A landscape with many valleys, sampled at points; each row gives a point and its height.
From any point a ball rolls to the lowest of the 4 points nearest to it. It stops when none of these is lower. Distance is the straight distance between rows; heights are no part of it.
Q_941 height 3.79: [ 59  82 102 103  84 104 108  95]
Q_465 height 1.77: [ 84 119  86  99 131  98 100 111]
Q_363 height 2.87: [135 115  98 108 133  96  94 101]
Q_149 height 2.37: [139 114  96 105 122 117  94 101]
Q_322 height 2.65: [ 73 107  91  99 105  83 114 114]
Q_699 height 2.76: [152 114 100 104 123 102  89 100]
Q_396 height 1.57: [ 95  96 102 110 100 107 116 104]
Q_657 height 0.66: [ 78 108  92 105 115 117 106 105]
Q_551 height 2.96: [ 66 116  86  88 113  82 106 117]
Q_883 height 5.49: [ 33  74 111  94  64  80  78  61]
Q_294 height 1.33: [ 97 115  92 104 130  96 106 111]
Q_25 height 5.35: [174 109 111  94 123  83  68  97]
Q_162 height 2.83: [153 103 106 107 104  80 109 105]
Q_713 height 3.20: [ 63  79 106 106  82 119 104  85]
Q_790 height 6.00: [ 38  73 109 100  71  99  74  56]
Q_99 height 2.62: [156 102  97  99  79 125  96 106]
Q_878 height 4.18: [ 30 103  95  61  72  90  94 100]
Q_443 height 4.35: [ 29  83 102  77  67  83  91  87]
Q_468 height 3.85: [ 28  97  94  72  78 103  86  96]
Q_479 height 0.50: [110 102  99 110 107 123 108 102]
Q_200 height 1.32: [105  92 104 111  90 136 107  95]
Q_791 height 1.83: [ 36  89  97  94  86 123  89  85]
Q_250 height 4.73: [ 53  68 115 106  72  92  95  72]
Q_279 height 2.47: [156 104 101 104  89 105 107 105]
Q_58 height 3.57: [ 53 119  80  84 110 100  98 114]
Q_891 height 1.71: [128 108 102 110 112 101 111 105]
Q_743 height 4.37: [ 37 112  91  58  79  80  99 113]
Q_694 height 1.67: [112  87 108 111  87 104 119 102]
Q_504 height 2.23: [ 97 106  98 108 114  83 116 110]
Q_920 height 2.39: [ 56 109  85  94 108 118  98 106]
Q_59 height 6.40: [163 106 116  95 141  86  57  91]
Q_763 height 2.51: [ 51  77 108 107  81 123  91  73]
Q_359 height 2.97: [142  94 111 108  83  94 122 105]
Q_524 height 3.19: [168 107 104 100 101  88  95 106]
Q_477 height 4.04: [152 109 109 103 130  76  87  98]
Q_61 height 4.69: [180 112  85  87  79 108  68 112]
Q_855 height 3.34: [156 109 109 104 118  74  97 103]
Q_141 height 1.68: [ 86 115  90 104 125  90 106 111]
Q_663 height 3.09: [ 53 102  91  96 100 114 102 102]
Q_340 height 2.24: [136 108 103 110 115  85 109 107]
Q_698 height 2.54: [ 81  87 105 107  89  93 121 103]
Q_594 height 1.31: [116 107  97 109 118 103 108 105]
Q_17 height 2.45: [ 92  78 114 112  80 114 117  92]
Q_849 height 3.13: [165  97 104 102  76  95 110 110]
Q_56 height 1.75: [108  85 110 111  80 128 112  92]
Q_659 height 2.88: [ 40  87  99  92  81 102  98  92]
Q_311 height 1.14: [118  95 103 111  94 119 114 102]
Q_645 height 1.23: [113 111 101 103 131  73 102 107]
Q_193 height 1.78: [157 113  94 102  99 120  93 103]
Q_197 height 3.86: [ 45  96  91  84  87  94 104 106]
Q_662 height 1.85: [ 91 108  95 108 117  93 112 109]
Q_946 height 3.38: [ 79  74 116 114  75 100 115  87]
Q_444 height 1.94: [114  98 105 113 104  88 121 107]
Q_404 height 2.03: [ 89  92 104 112  94 122 113  99]
Q_75 height 6.03: [174 107 110  88 129  93  53  92]
Q_132 height 4.07: [178 107  92  93  83 100  88 110]
Q_201 height 2.61: [ 54  89  95 102  93 122 100  94]
Q_239 height 0.59: [110 114  93 104 139  80  99 109]
Q_321 height 2.20: [ 65 108  89  93 108  98 108 110]

Call two points neighbours if one is among the 4 nearest of the other. Go from one point of each pair to the other, from neighbour to neighbour, staying as low as possible. Name the highest point that can't be avoided.
Q_791, Q_321: Q_663
Q_479, Q_193: Q_149
Q_657, Q_239: Q_465
Q_479, Q_239: Q_294

For each start below, name the point where the ball stops.
Q_141: Q_239
Q_662: Q_239
Q_743: Q_791
Q_17: Q_479
Q_849: Q_193

Two balls start at each pair of points below. Name the first point that both come to, or write -.
Q_359, Q_56: Q_311
Q_551, Q_713: -
Q_946, Q_883: -
Q_878, Q_941: -
